Each row is a point on a tangle of strands that fork, close into loops and nearly touch. The rows are in no order.
In the rows, 128 means zero.
Points whose rows are less than 85.7 apart are linked; no others are. Some points are linked to none.
K903: [ 85 140 113  96 180 152  97 174  95 112 119 165 173 134 102 138  99 167
 138 168 121  63  95]
K137: [149  96  94 150 133 148 145 181  80  98 101 183 214 132  94 106 109 118
 170 132 120 128 143]
K693: [125 138 119 115 123 108  81 175 147  94 106 156 126 109 160 152 121 157
 131 129 169 107 105]
K848: [106 109 118  99  46 122 100  86 144 139 146 129  88 152 194 139 181 128
 139 152 119 186 151]
K596: [142 140 161 162 146 140 138  83 127 145 153 100  86 113 119 146 155 128
  81 149  75 145 139]
K102: [122 141 115  88 160 145 131 106  94 145  98 153 145 165 137 126 133 125
 125 136 133  92 125]
K895: [138 136 116  90 111 110 138 113 132 142 106 137 102 148 162 130 129 118
 131  94 173 127 122]
K28: [137 118 128 108 151 131 187 115 147 165 114  99 141 146 113  89  92  90
 148  67 152 123 109]
K708: [120 147 123  79 151 151 105  81  87 152 114 162 120 168 152 137 163 130
 102 156 129 102 138]
K915: [152 123  91 109 131 127 160 118  70 104 100 158 159 146 149 121 106 117
 127 101 183  82 138]
K505: [161 116 151 189 144 103 155 156 155 127 132  74 138  88  59 116 102 140
 148 128  85 146 134]
K741: [123 121 138 170 137 128  81 157 153 101 151 147 126 100 122 159 156 149
 115 177  74 146 126]
K719: [121 119 116  98  48 119 131  88 134 146 135 118  97 155 181 128 164 120
 139 112 136 170 142]
K178: [154 125 143 174 199 109 153 148 153 137 122  73 139  92  45 105  88 124
 131 136  91 126 123]
K818: [122 132 123 121 220 141 152 115 140 162 102  91 146 102  67 111  77 112
 118 122 124  81 106]
K641: [ 81 153 139  76 130 137  52 103 106 129 143 192 111 176 163 130 185 149
 110 203 154 114 134]
K645: [166 132 146 155 129  99 163 131 158 122 126  77 100  87 109 147  99 134
 118  94 128 123 113]
K17: [142 110 107 137 162 144 182 138 116 130 104 125 187 134  93  73  82  99
 153  74 175 111 115]
K239: [102 143 119  90 141 111  73 176 135  99 102 171 132 130 158 146 122 157
 134 131 183  89  99]
K333: [125 100 139 171  82 131 121 143 163 120 149 121 121 110 123 155 173 132
 151 154  56 184 151]
K581: [199 104 108 183 107 128 199 116  95  87 130  93 143  85 106 130  77 105
 117  82 165 120 140]
K34: [ 51 177 154  63 220 145  65  99 143 178 151 112  98 142 146 105 101  98
  86 146 174  89  90]
K518: [101 131 143 128 118 134  76 136 165 135 160 158 104 145 155 132 190 139
 113 169  95 178 134]
K262: [173 126 108 150 173 120 148 160  96  85  99 126 156  79  88 141  52 133
 116 120 160  83 120]
K764: [116 105 146 160  60 123 129 149 172 141 154  93 114 123 128 133 165 123
 168 127  61 184 145]
K187: [133  99 107 145 125 135 138 162 110 124 103 169 190 151 104 109 136 112
 167 123  97 141 134]
K342: [133 115 131 112  63 124 156 100 142 159 135 101 104 157 158 118 150 116
 143  93 116 170 143]
K337: [110 143 155 162 146 133  60 141 154  96 168 159 102 108 143 156 176 153
  84 186 106 140 126]
K630: [155 112 113 163 109 106 124 173 142  86 125 143 139  88 129 165 119 153
 134 126 119 134 124]
K591: [160 128 106 142 117 114 126 112  90  94 115 144 122 104 138 181 124 140
 104 140 142 107 139]
K861: [129 118 141 179 123 127 110 148 160 120 156 131 121 106 106 145 175 142
 128 171  56 167 138]
K781: [123 131 124  84 167 128 155 111 149 170 102 109 135 152 126 105  92  92
 129  82 163 107 108]
K160: [152 115 149 188  59 109 189 143 148 115 154  55 111  92 105 136 102 155
 151  84 111 145 141]
K727: [161  85  97 183  75 115 123 169 141  73 139 135 139  79 134 169 128 143
 146 140 104 155 148]
K770: [164 118  97 121 117 126 137 126  72  95  99 160 138 122 150 161 120 134
 123 123 162  91 143]
K805: [ 89 170 164 110 180 153  72  87 124 147 153 153  98 152 142 108 157 125
  71 163 119 134 121]
K856: [154 107 142 178 102 115 162 149 136 126 127  93 143 107  90 128 129 125
 158 119  81 161 137]
K777: [167  97 107 182  86 118 172 163 120  91 125 123 169 100 106 110 104 115
 158  95 134 154 137]
K373: [176 105 136 198  94 103 189 155 138 103 145  68 121  74  85 128  83 143
 144  88 125 137 137]
K383: [145 144 156 148 182  94 140 138 171 129 130  73 101  87  94 133  90 132
 114 105 137 109  97]
K43: [149 122 106 148 128 101  99 182 128  72 115 161 136  87 140 162 110 154
 132 130 153 105 113]
K932: [111 139 121 108 208 148 126 114 131 163 103 118 145 128  90 125  91 116
 111 124 131  82 107]
K374: [114 150 132  62 175 121 117 103 126 146 102 126 103 142 153 139 119 111
 101 106 192  86 122]
K804: [ 69 159 158  98 160 157  71 102 127 159 168 171 112 175 145  96 172 120
  88 185 104 155 129]
K350: [144 120 113 136  54 126 146  62 108 130 135 104  84 116 163 167 160 140
 121 126 110 154 152]
K985: [149 106 107 139 113 137 172 133 108 135  98 148 175 144 111  98 130 107
 162 101 111 149 142]
K129: [114 129 117  72 105 128 106 102 130 166 127 154 116 182 166 117 165 110
 131 150 120 164 139]
K38: [ 62 153 127  39 140 137  58 145 122 138 122 179 136 172 162 117 141 154
 139 167 173  98  97]
K595: [154 135 150 165  99 110 135  98 141 122 145  81  71  89 144 176 144 147
  99 123 114 135 130]
K328: [ 88 140 115  69 157 146 114 136 122 179 112 168 165 193 129  87 132 105
 145 141 106 136 118]
K862: [143 114  91 142 173 143 146 180  89  95  99 152 204 112  83 104  56 129
 151 127 153  89 115]
K602: [147 120 117 151  64 125 111  71 116 101 141 113  76  91 166 193 167 144
 105 146 114 153 158]
K587: [162 115 117 161 105 103 129 131 124  95 116 122 111  90 131 167 125 140
 119 124 130 132 133]
K736: [ 76 178 164 100 196 158  68  85 116 145 151 145  98 137 145 114 145 123
  66 163 149  94 110]
K752: [156 125 145 153 159 128 173 101 130 160 126  92 120 114  72 120 121 120
 117 124  82 132 133]
K167: [156 103 103 133  91 135 190 115 107 131 109 139 154 154 139  93 127  99
 144  78 136 141 147]
K254: [115 164 157 102 152 119  73 101 132 132 136 134  77 125 162 144 159 128
  80 153 160 117 119]
K329: [175 122 115 162 159 108 147 157 116 106 107 119 147  84  89 146  79 134
 119 130 126 109 119]
K981: [110 152 167 160 134 138 122 101 147 146 176 116  94 134 116 124 173 126
  90 161  57 169 140]
K532: [108 123 111  90  69 127  74  99 143 138 140 164  96 158 195 128 194 139
 129 177 143 165 147]
K87: [165 107 142 173 120 129 213 114 134 159 124  58 134 113  66  97  97 114
 156  85 109 148 145]
K786: [130  87  86 124  96 131 111 177 122 100 118 200 176 143 152 138 158 140
 167 144 113 138 150]
K908: [ 94 119 107  82 124 138  90 141 121 144 120 193 153 182 156 125 168 139
 148 173 108 138 137]
K61: [ 61 169 152  86 229 141  85 108 160 171 146  95 109 129 131 107 101 100
  86 145 141  92  91]
K563: [149 144 152 146 126 109 136 103 152 131 136  78  84 100 128 149 131 135
 103 110 124 134 116]
K321: [120 137 134 147 221 124 132 141 152 137 118  96 141  91  67 113  82 128
 122 137  98  96 101]
K226: [171  96 142 179  93 139 216 129 114 134 131  71 157 124  75  75 101 102
 163  75 126 159 154]
K503: [146 144 132  90 135 113 129 105 110 128  96 128 105 127 158 147 125 115
 115  94 197  93 127]
K214: [141 127 112 116 115 116 135 134 132 134 109 144 134 140 147 127 128 126
 135 102 145 127 121]
K284: [ 53 173 144  33 172 148  53 122 123 162 143 159 119 169 155 104 131 132
 111 176 168  90  98]
K670: [145 119 134 112  89 120 179 101 140 164 127  94 109 146 142 114 125 105
 136  77 131 157 128]
K420: [151  90 127 185  69 127 178 148 134 116 132 104 153 109 103 106 126 119
 179  99  97 173 149]
K411: [119 147 132 140 182 123  85 159 130 109 121 143 134  99 112 150 118 156
 104 161 116  88 102]
K795: [ 92 145 181 170 143 116 117 133 174 149 184 105  92 137 106 110 169 126
 112 151  53 180 132]
K431: [110 151 171 138  91 112  91 105 173 141 169 109  60 128 162 136 172 145
  94 146 126 173 124]
K270: [154 140 141 163  83 117 111  86 125 105 153  95  66  81 160 188 164 144
  91 142 117 141 145]
K238: [186  98  99 185 102 125 182 149 105  71 122 122 158  90 105 120  81 115
 134  96 153 133 139]
K217: [151 124 150 156 129 131 164  81 128 158 137  83  99 125 104 140 145 119
 107 127  70 149 137]
K3: [143  90 111 177  71 125 135 141 141 105 145 123 128  94 135 169 151 138
 157 141  70 170 156]
K773: [115 142 166 168 139 121 130 148 167 155 149  94 121 132  86 112 158 116
 144 144  47 179 129]
K355: [127 150 143 127 183  96 112 152 165 127 118 100 108  89 119 133  95 136
 116 100 148  91  87]
K497: [158 109  94 143 181 149 176 140  92 110  97 138 192 120  77  92  60 103
 141 110 163  89 129]
K202: [112 116  96  98 131 135 100 169  83  90 110 198 169 151 145 155 131 166
 146 163 149  85 129]
K207: [141 107 101 144  22 131 160  65 103  99 138  85  97 115 170 160 140 131
 141  91 124 147 163]
K243: [116 131 180 158  67 103 161 165 183 160 160  56 105 138 102 122 122 125
 165 104  74 176 143]
K695: [161 112  86 133 148 138 153 160  56  65 106 161 184 118 114 137  53 123
 124 123 185  66 137]
K926: [ 90 160 160 138 158 136  39 124 138 100 162 175  87 120 153 139 170 157
  81 184 140 127 122]
K59: [125 141 129 124 170 111 105 149 142 121 114 124 124 110 119 133 106 137
 115 117 135  98  94]
K541: [106 131 101 100 153 143  92 176 102 101 115 187 175 143 121 147 121 160
 145 163 127  84 110]
K116: [ 96 160 141  67 145 146  71  81 102 147 133 166  97 169 165 131 175 137
  91 180 160 110 131]
K837: [ 85 137 150 115 127 147  69 117 153 148 170 178 116 164 150 111 191 130
 107 183  93 175 131]
K831: [146 119 134 123 111 129 194 101 137 161 125  90 128 148 128  98 103  94
 139  59 156 138 127]
K100: [125 130 118 115 134 124 126 136 140 145 113 150 144 147 127 116 141 120
 136 129 112 146 119]
K416: [102 169 149  96 187 136  74 115 121 133 128 136  98 120 143 143 132 137
  84 151 155  83 111]
K811: [128 115 148 165  54 114 173 184 166 133 143  85 143 131 113  84 115 121
 190  69 123 179 127]
K994: [115 111 165 159  35 121 159 154 169 149 166  72 114 131 124 128 140 131
 179 112  73 182 150]
K176: [112 146 128  52 174 126 129 103 142 168 104 119 112 158 154 113 107  94
 119  91 196  98 108]
K771: [143 129  92  99 149 133 144 141  57  82 100 166 167 140 141 144  85 130
 126 116 203  52 131]
K360: [142 115  96 113  63 119 134  96 117 113 111 138 111 139 188 142 158 125
 143 105 147 148 158]
K309: [106 134 132 101 148 134 118 138 134 168 114 152 156 166 117 105 142 113
 145 140  85 142 122]
K747: [ 93 132 120  62 124 140  99 122 130 169 114 179 143 202 157 103 161 120
 142 155 124 156 131]
K279: [145 119 142 165  54 111 162 127 154 127 147  71  94 102 137 147 117 145
 138  88 120 147 137]
K600: [ 94 145 121 114 188 146  86 157  99 113 129 152 163 111  92 146  99 160
 115 174  96  68 100]
K472: [166 113  96 140 163 125 157 155  85  71 103 140 166  95 105 136  50 124
 121 106 196  70 124]
K378: [112  99  97 105 104 146 102 150 111 109 118 201 167 161 158 140 170 145
 160 169 116 132 149]
K675: [ 49 176 140  39 198 140  69 116 134 169 144 132 113 160 154 101 114 112
 101 152 171  91  95]
K534: [140 112 119 158  24 128 175 103 126 113 143  77 102 110 149 149 124 134
 150  77 123 146 148]
K95: [131 111  96 124 156 146 137 168  84 110  99 170 202 127  89 113  89 135
 157 130 126  96 126]
K961: [102 134 111  76 190 156 137 111 103 152  98 142 162 151 104 114 100 119
 123 124 144  64 112]
K646: [153 109 118 150 129 140 201 143 126 133 114 114 180 148  93  55  96  85
 161  60 160 141 124]
K455: [113 167 165 113 131 120  83  93 153 145 163 118  65 135 167 134 164 130
  84 142 145 153 121]
K191: [101 132 128  91 105 135  66 114 130 124 133 189 111 158 178 139 195 153
 116 192 143 137 136]
K721: [167 113 147 161 164 132 195 109 131 159 117  70 135 116  50 108 107 109
 141 102  99 137 146]
K997: [ 99 126 147 141  79 128  92 112 175 131 175 125  81 130 166 145 183 142
 120 162 102 186 135]
K823: [167 101 122 170  99 151 219 134 115 126 129  97 167 136  96  65 103  94
 164  62 154 149 144]
K179: [ 93 157 131  63 146 126  62 144 111 125 107 166 119 143 158 135 134 159
 126 155 185  73 104]
K83: [151 117  96 120  69 128 176  86 102 125 113 127 123 150 170 120 136 107
 140  79 146 140 155]

A piece is all that can be reached along the links. How many separate loops has the piece of each point below (a circle has one, a figure eight two, a Y none), and how many tips (points with one link)?
K333 => loops 0, tips 4
K823 => loops 0, tips 4
K736 => loops 1, tips 0
K645 => loops 0, tips 2

A tip is a point with one link. Name the tips that can be reached along the links from each point below, in the order of the rows.
K179 => K329, K61, K243, K926
K848 => K581, K129, K786, K773
K903 => K373, K202

Name the points in between on the shortest way along the links from the first point to the second, in order.
K321 / K985 => K818 > K932 > K961 > K102 > K708 > K116 > K641 > K191 > K532 > K848 > K719 > K360 > K83 > K167
K350 / K645 => K602 > K270 > K595 > K563
K378 / K374 => K908 > K747 > K328 > K309 > K100 > K214 > K895 > K503
K472 / K861 => K695 > K771 > K915 > K770 > K591 > K587 > K630 > K727 > K3 > K333
K752 / K167 => K721 > K87 > K226 > K823 > K646 > K17 > K497 > K862 > K95 > K137 > K187 > K985
